A landscape with many valleys, sampled at points; each row gives a point and its height.
A ball rolls from a point to the lowest of its 5 nearest points, and stops where none of them is lower. Distance is the straight distance between rows; heights are no part of it.
Ruvi: [131 168 120 147 161 138  86 154 112  81 130 151 116 143 105 131 142 157
 151 191 105 112 112 108  83  90 104 121 138 115  94  83 142  66 139]  h=454
Vegav: [102 113 193 130 168 119 156 132 142 119 107 134 112 112 112 117 138 121
 102  99 111 148 116 124 106 124 148 122 124 107 139 141 134 118 104]  h=345
puz: [ 86 152 120 143 119 133 160 145 131 147 150 105 122 171 121 180 149 195
 138 106 106  73 178 101 115 112 164  91 184 110 108  80 178 122 162]  h=473
nesin: [152 149  46 153 129 148  88 136  90 107 124 161 131 153 111 116 117 119
 143 182 133  98 143  95 128 106 113  97 135 146  93 118 113  77 137]  h=462
mub: [146 157 156 129 152 113  83 131 114 110 135 135 134 141 123 137 143 187
 120 199  72 126 105 147  89 111  93 157 111 110 103 101 157  51 136]  h=412
zopen: [133 177 131  96 142 113 128 139 122 124 109 123 101 109 177 114 185 150
  84 133  87 160 118 150 140  93  81 160 108 176 115 123 114 113 123]  h=380
fipek: [111 192 122 100 138 123 144 163 128 137 109 109 120 112 215  97 175 104
 107 113 124 150 145 137 180  86  51 162 102 216 118 117  79 162 109]  h=414
tudi: [115 183 173 102 155 101 125 179 107  94  84 102  85 109 218  87 146 128
  98 139 121 212 111 147 171 108  28 151  77 198 112 125  90 156  97]  h=417
nenaz: [134  95 144 131 100 230 123 131 132 135 137 148 121 160  99 199  71 143
 157 155 141 132  98 113 122 162 123 109 134  51 156  97 169 160  81]  h=463
dol: [104 191  68 151 134 152 114 174 112  97 115 150 114 121 170  95 193 134
 137 136 115 132 127 111 171  70 121  99 148 174  65 105  93 136 143]  h=458
Zasu: [101 107 109 120 150  85 175 130 161 166 148  97 107  81 141 115 166  78
 180  59 131  94 158 135 153 119 152 137 174 188 130 146 102 207 179]  h=477
morem: [132  62 187 145 140 144 115 116 128 145 151 102 143  87 105 135  59  52
 172  99 174 135  80 159  99 166 166 158  93 102 157 163 145 143  89]  h=393
vid: [125 168 132 116 135 116 134 135 125 124 132 141 111 136 147 134 188 185
  96 138  92 134 125 139 120 109 127 143 132 129 113 108 141  91 147]  h=398
gogis: [172 100  96  99  85 169 158 112 148 187 143  74 153 161 122 188  49 130
 146  81 170 103 155 121 161 201 186 117 138  95 158 135 177 198 145]  h=578
nageb: [134 100 137 123  89 162 140 109 135 159 152 126 153 188 125 187  92 162
 125  99 142 101 150 126 129 165 152 104 123  62 146 117 179 151 122]  h=513
mivu: [116  89 194 127 128 203 135 122 149 132 126 123 109 161 119 183  94 122
 129 127 134 136  91 125 123 168 129 111 119  33 155 113 196 159  81]  h=503
Livom: [ 74  89 204 154 202 133 159 159 126  93 104  99 104  83 116 103 124  60
 160 117 144 151  84 116 109 154 165 119 112 122 127 138 115 149 105]  h=512
Lipo: [150 101  99 132 108 202 139 102 116 144 152 104 156 125  88 131  44  91
 178 123 187 136 125 118 156 211 170 137 135 136 158 157 117 168 106]  h=252
Mig: [ 71  97 164 156 183 128 169 153 117 107 123  89 108  85 107 107 140  69
 176  84 138 131 106 125 133 146 186 123 136 140 121 134 108 173 125]  h=601
Tola: [104 124 102 133 135 131 128 122 114 113 126 138 120 124 105 114 145 104
 109 132 129 116 132 110 136 102 132 108 135 131 111 137 111 105 130]  h=403
foga: [148  99  72  96  89 113 149  86 133 154 137 134 161 136 113 135 134 127
  96 106 139  78 172 117 142 127 146 127 142 132 144 152 126 120 148]  h=532
bozil: [105 169 173 140 177 112 135 158 117  85  94 148 101 137 113 119 161 190
 115 157  89 155  85 140  91 113 104 132 131 105 108  90 142  82 110]  h=221
pum: [129 204  54 125 132 138  91 146  93 122 164 145 146 125 140 139 161 166
 147 187  75  78 139 116 122  82 110 140 131 161  67 100 131  83 171]  h=408
gozis: [171  95 125 101  63 101 108  78 147 156 134 138 179 136 126 129  94 142
 106 126 151 117 135 136 130 140 125 146  94  97 169 155 131 114 132]  h=296
Tem: [183 123 131 121  95 125  74 111 113 122 129 149 168 146 106 148  97 158
 113 186 112 139 104 142  96 117  91 145  92  95 125 103 139  56 116]  h=359
Difi: [161  89 107 112  78 113 130  78 140 159 148 131 178 157 116 151  89 145
 109 108 148 101 153 131 139 151 160 134 116  93 159 148 137 139 140]  h=391
doz: [164 137 164 146 159 124  57 136 127  91 108 151 137 155 105 142 110 162
 128 202 114 153  99 132  72 102  77 144 108  97 125  92 155  44 107]  h=376
mivo: [ 60 171 132 139 157 143 181 164 123  93 136 135 100 142 118 156 165 177
 158  86 118 113 142  87 152 116 169  70 200 120  81  74 130 167 158]  h=816
kif: [192 123  86 112  52 124  83 107 102 157 165 153 191 160 112 159  79 230
 152 202 120 116 123 142 110 142 121 140 104  90 120  84 145  85 133]  h=344
ruba: [139 106 116 129  76 126 132 107 143 186 146  95 170 191 145 188  94 195
 115  99 153  89 197 121 146 147 163  97 130  73 145 117 171 137 160]  h=589
vizi: [108 148  81  95 131 123 149 135 138 144 122 136 104 104 162 110 186 100
 131  76 125 129 164 107 184  86 116 122 157 181 112 144  91 176 156]  h=509
nok: [164 108 148 161 143 136  80 124 118 100 100 151 134 132  95 141 102 114
 127 180 142 165  96 111 105 111  97 109 105  91 134 109 118  70  98]  h=367
tas: [ 83 163 121 160 157 123 139 160 131  83 118 144  99 111 142  99 180 116
 146 117 117 157 121  96 163 104 155  71 162 150  72 110  87 157 132]  h=652
kag: [170 110 172 101 102 107  75 102 138 131 118 123 180 163 145 144 125 203
  87 195 104 129  99 178 105 147 101 175  71  89 142 117 174  40 128]  h=510
Derer: [163 124  70  93  78 106 121  87 131 149 128 136 157 121 146 112 148 123
  86 152 119  75 141 144 140 106  92 148  98 141 137 144 126  95 130]  h=624
Fus: [161 116  74 149 106 186 101 105 106 129 129 158 150 159  75 143  67 128
 159 172 155 118 130 110 135 155 131 101 158 116 141 111 107 110 108]  h=270
bar: [ 78 188 147 142 176 129 146 181 121  85 132 160 103 149 115 133 160 210
 163 150  93 127 112 125  80  98 127 110 178 114  99  67 157 116 140]  h=555
ropi: [ 96  94 184 144 172  84 154 136 150 127 119 116 102  70 114  90 143  75
 121  92 126 143 105 152 116 133 129 140 113 150 128 160 117 145 116]  h=204
Kavep: [141  69 139 130 120 141 136 112 126 154 172  86 144 105 120 152  53  59
 185  88 182 116 106 154 100 192 170 167 120 124 163 167 139 163 118]  h=366
Lizor: [ 93 129 155 143 147 171 161 136 136 115 137 127 121 175 109 184 128 148
 133 116 126  92 145  96 114 139 151  90 157  75 122  82 167 134 122]  h=573
tuki: [121 168  86  89 120 118 148 126 141 146 140 133 121 125 181 139 209 181
 107 119  83 132 142 134 141  89 120 148 139 170 101 117 130 123 154]  h=356
lapen: [192 135  39 122  78 150  87  90 103 145 133 162 168 140 104 110  75 133
 138 182 168 129 136 112 135 156 119 112 137 141 138 135  97 109 111]  h=320
meti: [143 155  85 114 127 116 115 119 116 137 149 148 145 128 137 143 159 169
 121 164  97  86 136 120 111 102 116 137 119 135  99 109 143  74 153]  h=401
Fon: [155 105 145 127  95 123 109 104 129 148 145 144 166 172 124 164 115 193
 115 148 113 116 136 141 101 128 137 132 105  77 141 112 162  78 123]  h=402
bemu: [126 149  65 129 120 129 125 120 111 125 128 149 127 135 121 133 160 129
 118 129 131  81 148 100 138 107 132 111 146 142 103 126 116 100 149]  h=445
Doket: [117 179  67 100 113 128 139 150 131 154 115 123 124 100 192 101 192  91
 127 109 125 130 167 120 179  60  83 164 131 204 121 122  88 166 127]  h=453
pomi: [121 200 143 110 156 121 114 167 102  91 105 140 103 116 189 119 181 175
 108 153  82 173  96 148 129 100  82 141 122 174  83 100 109 107 121]  h=343
Gida: [ 77 138 150 126 163  93 167 151 133 111 114 121  87  82 149  86 172  93
 151  71 121 170 122 121 150 132 152 102 152 163 100 137  80 179 131]  h=394
Bikat: [ 85 138 152  90 162  67 171 139 148 133 133 117  88 103 179  92 170 121
 142  53 100 179 137 134 134 131 121 138 158 179 136 148 104 194 144]  h=326
tuzu: [129  81 159 127 131 119 150 101 140 145 148 129 151 115 111 129 102 102
 117  88 140 104 121 135 119 140 152 135 109  98 160 159 130 138 118]  h=283
Mur: [103 161 125 125 137 107 125 162 136 119 105 121  97  85 176  74 169  91
 124 127 127 175 129 125 165  94  93 115 112 192 109 141  77 166 113]  h=456
Petu: [131  69 126 116 127 104 186 109 162 169 155  84 147 123 116 158 118 101
 141  60 149  77 156 127 135 133 188 147 151 125 159 178 148 169 167]  h=536
vot: [118 136 176 141 149 145 126 135 128  98 116 151 130 162  96 147 127 153
 133 157 116 137 107 119  88 124 113 108 133  65 127  93 159  86  96]  h=382
muza: [102 129 172  97 156  70 173 138 142 129 108 141  72 119 167  82 169 172
 100  80  89 207 118 152 128 146 119 150 140 151 149 150 116 162 128]  h=337
Pedam: [141  90 170 153 153 114  99 118 120 112 105 124 122 102 100 114  90  50
 115 147 157 161 106 128 119 132 114 118  98 125 141 154 100 100 100]  h=316
Los: [137  97 104 133 123 183 161 101 107 132 154  88 144 142  88 162  84  89
 162  92 170 106 154 107 157 176 186 123 162 131 148 147 134 149 135]  h=384
febuv: [169  75 137 129  91 123 123  95 136 152 149 119 171 102  98 120  60  62
 143 116 168 122 115 153 113 176 148 152 117 130 171 176 105 154 110]  h=267
fid: [120 148 159  83 136  85 142 140 141 138 108 115  95 136 179 105 184 198
  72 127  76 177 114 173 137 118 115 175 110 143 134 122 141 110 131]  h=354
Dal: [ 92 117 141 118 153 100 160 124 156 146 141 118 110  79 118 109 162  95
 143  68 123 113 134 136 142 125 160 149 142 151 121 155 112 174 153]  h=355
num: [184 106  49  84  64 104 128  78 125 162 139 153 186 131 128  99  89 123
 117 144 169  89 168 131 142 149 126 144 134 138 156 157 110 135 120]  h=507
biv: [161 168  76 118 107 120  86 119  92 126 184 135 166 146 109 156 111 177
 148 203  81  85 139 114  94 105 109 132 116 112 101  93 147  73 150]  h=375
Nini: [164  78 130 147 101 150  90  97 126 136 136 132 158  96  79 111  38  71
 153 147 170 151 104 142 123 174 129 135 111 128 174 164  93 137 103]  h=328
divez: [171 119  97 106  99 218 166 119 122 162 149  87 151 143 104 162  40 113
 173 102 177 115 136 116 167 219 181 132 142 107 153 141 163 196 127]  h=399
Rol: [179  99 124 121  97 103  75  95 125 129 120 126 155 106 121 102  86  72
  95 156 159 141 115 143 120 118  68 143  89 127 154 162 114  85 106]  h=389
Doke: [143 117 113 133 122 115 104 112 120 126 107 141 125 108 120 104 135  81
  89 150 142 128 130 126 140 108  96 124 103 150 125 151 103  97 123]  h=334
lotol: [136 198 150  96 146 123 129 162 111 105 114 115 110 135 225 120 161 167
  90 142  79 165 118 155 167 118  45 179 112 206 110  97 102 135 113]  h=383
Lotun: [138  88  97 146 125 142 117 108 116 121 136 113 142 115  93 112  86  56
 157 125 157 110 134 120 136 159 160 121 142 161 147 163  98 128 124]  h=260
rel: [ 87 129 149 163 170 139 140 141 128  83 103 140 110 118 105 115 154 115
 117 137 129 148 101 104 132 111 145  89 138 111  99 108 109 112 114]  h=481
nep: [117 121 118 117 116  99 144 108 143 159 139 121 134 166 136 151 170 213
 100 102 115  99 168 139 121 115 161 120 137 108 127 113 166 104 174]  h=455
barek: [103 156 155  99 138  81 145 149 100 107 108 136  72 162 207 109 169 233
 101 109  56 209 107 158 135 156 112 159 137 137 137 103 138 124 149]  h=322
div: [107 221  95 132 148 128 120 176 104  96 134 150 104 127 169 121 186 192
 137 139  77 132 118 128 126  93 121 124 154 163  55  85 114 124 156]  h=71
vobib: [ 98 137 196 135 148 109 158 139 141 139 102 134 103 167 134 131 155 224
  97 121  93 145 129 148  95 137 152 136 130  74 149 106 184 103 119]  h=415
kalo: [ 82 159 157 149 160 100 129 169 130  77  95 124  90  87 159  66 160 107
 129 120 120 208  94 118 155 128 108  95 129 161  95 141  86 165 114]  h=500
Tabi: [ 75 118 196 143 182 100 165 148 138  98 104 120  83  74 124  76 153  94
 144  97 122 176  96 136 138 146 143 113 133 154 125 145  93 165 120]  h=362
nofa: [181 146  52 120  78 151  84 136  95 135 167 154 166 146  77 151  50 210
 181 224 120 103 137 113  84 130 112 126 147 104 128  73 142 108 123]  h=360
Nom: [146  98 165 116  94 100 112  93 148 148 120 130 173 165 133 126 119 180
  89 136 132 149 128 167 109 135 129 161  69  73 151 143 170  82 119]  h=450
gusa: [101 153 154 130 161 121 148 141 128 115 116 145 109 128 115 127 174 152
 104 121 111 148 116 114 113 111 140 110 142 121 109 115 127 105 122]  h=435
Kubiz: [ 97 196 121 137 153 124 125 158 114 102 126 146 102 129 123 126 176 187
 141 137  88 130 119 114 116 101 138 115 157 133  84  82 138 104 146]  h=381
lolad: [109 149  90 147 133 149 119 136 103  96 140 154 129 148  95 133 152 130
 143 150 122  93 137  98 122 105 136  96 172 125  91 100 121  99 149]  h=388
Gezi: [102 160 176 153 180 117 151 165 126  77  81 154  95 115 111 105 158 138
 123 140 116 174  90 116 120 123 124  97 135 116 112 111 118 119 109]  h=358
suk: [154  99 121 149 121 137  92 115 114 123 115 137 152 107  96 114  90  70
 127 162 148 152 126 119 119 141 123 115 118 130 144 155  88 103 101]  h=277
fegur: [133 174 144 151 160 118 106 159 114  83  87 129 104 121 138 112 167 136
 108 169 112 158  94 118 117  83  96 120 117 132  82 111 118  83 132]  h=332
soluk: [156 138 162 142 146 107  94 132 124 108  85 126 114  99 131 113 153 127
  73 175 125 153 100 131 129  99  66 150  97 147 111 143 129  73 102]  h=407
tode: [134 147  93 172 133 133  90 165 110  81  72 132 101 125 148  94 157  79
 103 189 141 134 123  96 151  78  97 103  94 203  90 138  99 111 123]  h=173
dav: [108 126  83 141 132 141 149 115  99 120 127 131 119 131  97 127 153  94
 132 101 132  99 154  99 161 116 169  95 167 152 113 137 106 131 149]  h=496
rakov: [131 115  93 132 107 220 148 126 117 128 153 123 135 187 100 199  78 135
 155 127 149 102 157 101 148 176 150  86 168  76 135  92 169 153 115]  h=505
Nosug: [127 211 107  82 133 121 120 151 124 135 141 140 115 142 222 147 181 204
 113 161  44 121 139 154 144 113  96 172 121 196  91  90 127 122 161]  h=397
Nere: [ 96 148 142 101 150  85 183 127 146 147 138 123  99 121 160 116 198 166
 131  53 108 165 156 119 150 124 157 115 180 162 120 132 110 193 163]  h=348
kula: [108 101 194 142 166 172 148 127 130 106 119 144 118 142  98 150 118 110
 134 125 133 136 103 107 115 147 144 113 122  71 143 122 142 117  92]  h=457
numu: [143 121 128 109  87 107 101  89 131 154 156 119 173 166 152 149 139 212
 120 158 112  93 150 147 110 127 133 134 105  87 130 104 172  75 152]  h=441
potev: [152  99 125 147 124 105  79 120 126 116 106 115 124  80 126  96  99  42
 107 160 147 135 131 131 125 117  75 135  89 169 139 170  99  98 109]  h=370
Duro: [176  97  89 106  95 141 160 108 137 173 165  78 177 120 109 152  41  89
 198  82 203  95 143 156 134 216 172 157 165 148 161 183 141 190 136]  h=520
godo: [165 141  98 138 121 141  78 120 100 106 143 161 154 152  97 141 104 139
 133 192 129 133 109 118 101 117  96 128 132 104 114 108 124  64 126]  h=338
movin: [129 123 125 152 144 152 111 120 119 101 120 154 128 152  90 124 130 114
 125 153 131 127 116 108 112 111 123 103 129  99 121 114 107  88 118]  h=406
lonus: [140  69 174 123 110 110 140 101 158 163 144 110 161 131 118 138  74 101
 126  77 164 108 127 154 113 161 164 157  90  76 171 181 148 157 127]  h=201
Zesa: [101  92 112 148 150 180 163 137 102  98 138  66 111 136  99 118 103  51
 193 100 179 107 143  92 150 165 213 119 159 164 123 151 117 145 149]  h=511
Dugi: [110 167 125  88 141  95 159 133 133 144 124 141  95 126 182 105 202 166
 118  76  99 162 148 132 152 105 120 138 155 164 121 129 110 157 156]  h=333
tete: [143  94 152 130  77 169 129 108 168 176 133  86 144 184 142 183  78 153
 123 105 160 115 156 139 144 173 161 107 102  24 160 122 195 194 141]  h=568
Veme: [116 115 141 150 149 117 111 137 137  99  99 127  95  85 117  78 141  59
 130 134 134 138 121 116 137 122 130 110 119 171 117 157  84 135 134]  h=404
fure: [112 178  61 122 124 140 124 157 121 136 121 145 121 112 181 120 190 113
 131 129 112 107 151 117 169  68  91 129 127 197  79 107  93 140 142]  h=497
fipu: [115 106 110 123 131 121 173 107 139 150 138  97 115 118 117 145 143 104
 133  70 136  91 168 105 158 121 172 105 168 152 125 155 123 164 168]  h=478
Pafar: [164 109 157  96 111  94 103 101 139 131 113 124 152 125 131 114 130 134
  63 148 123 134 116 170 114 102  81 171  71 114 148 149 151  67 116]  h=426
rom: [112 105 152 130 137 131 175 119 162 173 129 103 132 170 134 162 143 176
 105  73 131 100 170 131 133 135 187 112 147  94 138 122 170 145 161]  h=504
gagi: [134  93 194 139  80 152 108 102 159 168 129 118 153 174 151 152  91 180
 114 113 145 133 135 168 125 162 148 142  77  20 156 130 192 143 128]  h=617
niv: [145 110 148 149 129 122 102 115 122 115  97 133 135 121 103 118 129 103
  95 152 128 145 117 124 117 111 101 116 105 123 123 142 117  79 109]  h=364
ratos: [120 132  98  92 115  98 149 121 159 153 128 127 111  95 148  93 182 105
  98  97 117 105 151 135 152  94 105 153 130 168 144 152 105 153 156]  h=540
vel: [155 134 131 145 133 154  86 135 115 106 136 161 144 162  83 155  83 161
 165 194 124 130 108 120  74 110  89 120 126  76 131  87 137  72 113]  h=341
Fimer: [122 136  70 160 119 144 107 138 121 109 104 134 117 104 130  90 153  57
 125 164 142 103 146 110 164 106 133 101 129 199  94 164  85 127 131]  h=410
pepu: [106 148 123 124 136 126 134 135 116 119 141 138 122 165 111 159 165 186
 117 132 102 101 144 120 105 107 145 114 154  95 116  94 155 103 137]  h=452
tate: [114 134 154 111 139 100 157 110 158 145 114 132 106 110 138 115 181 151
  85  92 110 144 133 143 126 103 140 137 130 138 143 139 135 136 142]  h=374
Guka: [143  95 155 123 113 174 139 101 130 148 152 120 151 145  99 172  68  96
 141  90 160 118 120 104 134 171 164 127 113  89 167 142 146 157 115]  h=261
zud: [152  84 153 125 111  97 100 102 141 137 134 127 156 101 100  98  99  71
 100 121 149 127 113 146 112 128 100 151 101 125 158 178 115 111 113]  h=361
dugod: [ 65 198 109 145 145 130 145 176 119  96 150 133 102 145 106 156 161 199
 174 147 101  98 145 104  98  97 141  97 189 122  81  62 151 131 167]  h=619
simi: [123 100 161 119 132  76 141 126 176 150 131 114 126  80 129  93 135  80
 100  93 131 117 117 173 105 117 117 165 117 145 156 161 129 142 126]  h=67
naz: [ 89 129 182 122 160  64 167 148 145 133 121 116  86  79 148  78 161 112
 120  76 118 181 112 164 134 145 121 151 135 164 134 146 100 172 133]  h=319
Bubon: [113 194  95 168 150 139  92 182 118  78 101 151 111 116 181  97 176 122
 129 160 115 152 118 108 158  71 109  93 122 182  59 103 102 138 130]  h=508
dabup: [176 101  80 103  86 146 123  86 114 155 152 138 173 146  96 132  69 119
 135 114 166 117 151 112 149 169 146 114 149 126 156 159 110 144 128]  h=295
kip: [156 144  52 155 109 142  91 129  95 114 103 133 134 120 132 104 128  79
 109 178 142 105 137 111 147 101  96 117 112 181  94 140  97  88 124]  h=400
pusa: [171 118  86 128  65 155 115 110 104 150 154 149 170 171  98 171  80 187
 141 141 143 109 132 114 115 151 137 115 142  84 145 100 146 126 128]  h=314
pogin: [134 194 120 144 158 124 104 180 121  91  89 136 102 113 185 108 164 145
 105 165 114 163 109 130 153  76  65 130 100 195  61 108  95 117 126]  h=419
fek: [ 96 174 122 106 132  96 157 131 131 137 144 130 100 164 168 146 198 217
 130  91  87 145 148 116 140 120 161 104 183 143 106  89 132 142 172]  h=392
kov: [132 140  89 156 119 160  99 131  99 109 153 161 137 168  92 150  99 156
 165 162 129  94 138  99 100 126 121 104 159 109 121  88 134  90 125]  h=309
Sak: [100 183 156 122 162 102 148 159 102  79  92 160  90 133 161 105 178 197
 114 128  82 206  83 140 122 133 109 118 150 128 107  83 119 128 132]  h=282
tebut: [132 131 158 105 137  78 135 120 157 142  96 116 115  98 149  88 165 147
  59 121 102 150 108 161 124 115 103 168  98 138 144 151 132 109 126]  h=390
dagis: [174  79 125 115  93 117 151 101 148 169 160  96 166 130 131 158  51  98
 162  70 168  91 137 148 134 183 183 154 123 110 166 186 158 196 143]  h=369
zim: [149  91 112 127 101 163 119  95 111 147 149 130 157 128  81 129  62  96
 143 111 167 121 121 122 129 170 151 129 133 116 163 159 115 149 115]  h=165
fuge: [149 100  52 105  96 111 133  93 132 150 141 122 145 107 120  98 121  66
 122 113 163  73 173 125 145 130 130 130 145 164 157 178 112 136 147]  h=465
lenu: [105 156 151  91 148  61 163 153 138 129 124 123  89  97 187  69 171 114
 119  81  96 180 126 150 143 122  87 147 136 174 131 144  95 182 123]  h=313
tudeb: [119 208  87 143 158 144  85 161 100  91 151 134 131 131 110 132 127 168
 180 219  76  98 126 109  85  73 107 122 131 139  70  89 150  90 175]  h=461
vokas: [120 151  87 126 112 120 126 123 106 141 174 126 139 158 115 168 145 191
 133 145 109  71 166 106  99 103 145 125 159 111 111  94 168  84 156]  h=405
guk: [ 88 143 166 121 148 101 176 128 150 151 113 124  92 141 142 127 184 201
  97  85  99 165 140 134 123 134 158 128 149 118 137 123 140 151 149]  h=377
Ropu: [183  92 136 172 115 137  54 113 119 108  93 148 143 105  99 111  65  61
 125 181 160 181 102 115 122 147  90 117  96 134 167 144  90  97 102]  h=321
kuf: [110  82 177 136 157  96 179 119 181 160 131  99 123 116 138 143 128 122
 122  56 138  98 140 145 121 143 178 154 125 108 161 163 148 173 154]  h=602
Rimu: [122 107 172 138 121 165 134 114 142 135 143 136 125 173 116 184 107 151
 128 122 130 114 130 124 109 140 141 110 116  36 146  98 185 129 100]  h=466
Tifop: [141 128 101 146  84 197 117 139 118 135 166 162 144 169  85 202  62 189
 185 173 126 106 130 106  92 150 113 105 153  72 152  71 162 141 101]  h=368
lagu: [148 103 131 182 134 114  60 141 125  88  82 122 119 100 118  87 109  32
 109 194 147 155 124 109 130 118 104 103  94 172 129 161  96 103 112]  h=411
vupe: [130 138  55 102 105 122 133 121 138 159 112 118 128  81 152  93 160  56
 115 114 126  82 177 133 167  82  92 148 124 190 151 147 101 149 142]  h=506
viz: [177  83  96 103  84  90 125  88 140 156 154 125 175 108 114 109  66  66
 154 116 176  93 136 165 118 184 139 168 135 149 176 180 111 156 124]  h=422
duk: [119  95 115 139 132 213 145 121 115 116 143 101 129 154  90 160  78  91
 168 116 171 121 133  85 149 175 169 125 140 102 145 122 140 147 112]  h=357
suro: [ 97 156  71 134 116 132 127 159 129 132 118 122 107  96 166  87 175  66
 134 117 125 121 166 110 171  78 119 112 130 192 101 147  84 171 131]  h=522
veti: [ 80 114 185 119 178  49 173 159 160 137 133 111  72  64 152  93 150  81
 173  52 115 175  93 167 115 173 125 129 143 181 123 138 110 191 133]  h=365
neb: [113 120 100 147 138 177 135 129 107 108 127 134 129 169  92 161 106 113
 154 130 145  98 150  86 137 129 166  86 162 100 117 107 124 124 123]  h=396
Vemis: [112 226 112 150 170 144  88 188 105  69 124 138 116 116 162 109 162 172
 142 187  86 125 102 123 111  81  99 119 120 160  49  85 123 117 155]  h=499
mafil: [134 107 188 129 115 129 108 116 126 133 135 151 151 182 117 157 111 191
  95 150 108 148 117 145  85 124 117 145  97  49 144 106 167  80  93]  h=442
tetez: [145  80 146 138 115 208 131 113 122 126 136 120 137 121  88 154  53  85
 175 126 169 149  94 119 133 193 149 143 116  86 163 131 125 160  91]  h=307
fumi: [125 136 138 142 131 104 103 160 139 131  93 115  95  62 154  84 149  61
 101 147 145 136 128 145 153  86  63 141  90 202 127 149  94 150 118]  h=489
ranu: [125  99 173 115 113  96 137 105 152 151 120 124 146 162 137 127 145 193
  76 120 113 125 135 165 111 129 141 147  93  91 152 148 165 103 135]  h=460
torat: [ 89 112 103 137 147 130 159 149 131 128 120  98 110  78 120 100 166  57
 165  91 136 110 139 108 162 128 178 112 164 181 105 149  88 176 156]  h=539
Pimum: [ 80 125 187 134 152 169 159 145 150 116 122 135  96 182 132 189 128 158
 131 142 112 115 128 121  97 145 130 103 137  38 135  92 193 127  86]  h=494
pupap: [132  69 162 144 142 105 145 114 143 153 168  83 139  99 126 155  78  59
 173  67 173  93 102 181  89 175 172 172 116 121 170 169 147 155 119]  h=327
kosiv: [120  86 200 125 133 143 148 112 164 145 144 109 131 152 133 160  89 121
 119  87 135 121 120 131 116 153 169 142  98  53 167 150 182 163 120]  h=302
kidun: [154 104  73 128  91 130  95 108 110 135 128 138 141 105 117  83  95  45
 124 159 162 110 155 131 142 145 112 121 127 167 148 178  92 113 111]  h=363
bimu: [173  97 112 134  97 147  99  89 112 132 136 158 166 138  90 147  81 121
 120 135 149 140 113 116 127 142 127 128 126  99 150 141 114 110 109]  h=231
goge: [138  80 198 132 117 166 129 108 148 135 132 134 145 136 105 156  78 101
 116 114 145 147  95 128 115 149 145 141  91  51 166 136 161 146  87]  h=350
vitu: [121 150 151 126 154  96 127 150 132 119  97 127  89  91 159  99 168 126
  75 133 126 168 109 148 139 106  82 136 117 159 112 137 107 115 117]  h=409
fem: [135 137  91 109 115 108 129 132 135 154 104 122 124  85 155  90 154  79
  92 125 130 108 143 136 150  81  76 155  99 173 138 133 108 131 123]  h=515
Mizil: [157  68 172 140 113  96 115 107 138 150 147 118 154  94 116 126  60  54
 147 109 164 130  88 178  98 167 125 161  98 121 171 173 120 139  95]  h=342
suna: [107 106 125 125 163 174 179 123 113 125 140  92 119 143  98 165 125  94
 152  85 153  85 149  88 148 138 197 105 157 119 122 129 140 148 142]  h=554
sapi: [146 113 140 151  81 175  99 126 133 149 145 158 159 179  97 180  79 187
 142 171 130 124 113 126  94 134 122 118 110  49 158  82 182 113  95]  h=371
fup: [ 94 128 151 121 150  82 142 145 155 137 124 123  91  71 137  81 161  77
 125  88 117 151 120 154 134 124  98 145 132 175 131 151  94 176 124]  h=284

Where does a ball stop that starts at each point below?
tebut -> bozil
tate -> simi
vizi -> simi
vid -> simi
puz -> zim
nep -> zim
meti -> zim
guk -> simi

Two balls start at each pair of points below. Name the first point that both come to, or write never.
nenaz and vel -> kov
kag and nok -> godo
dav and tas -> never
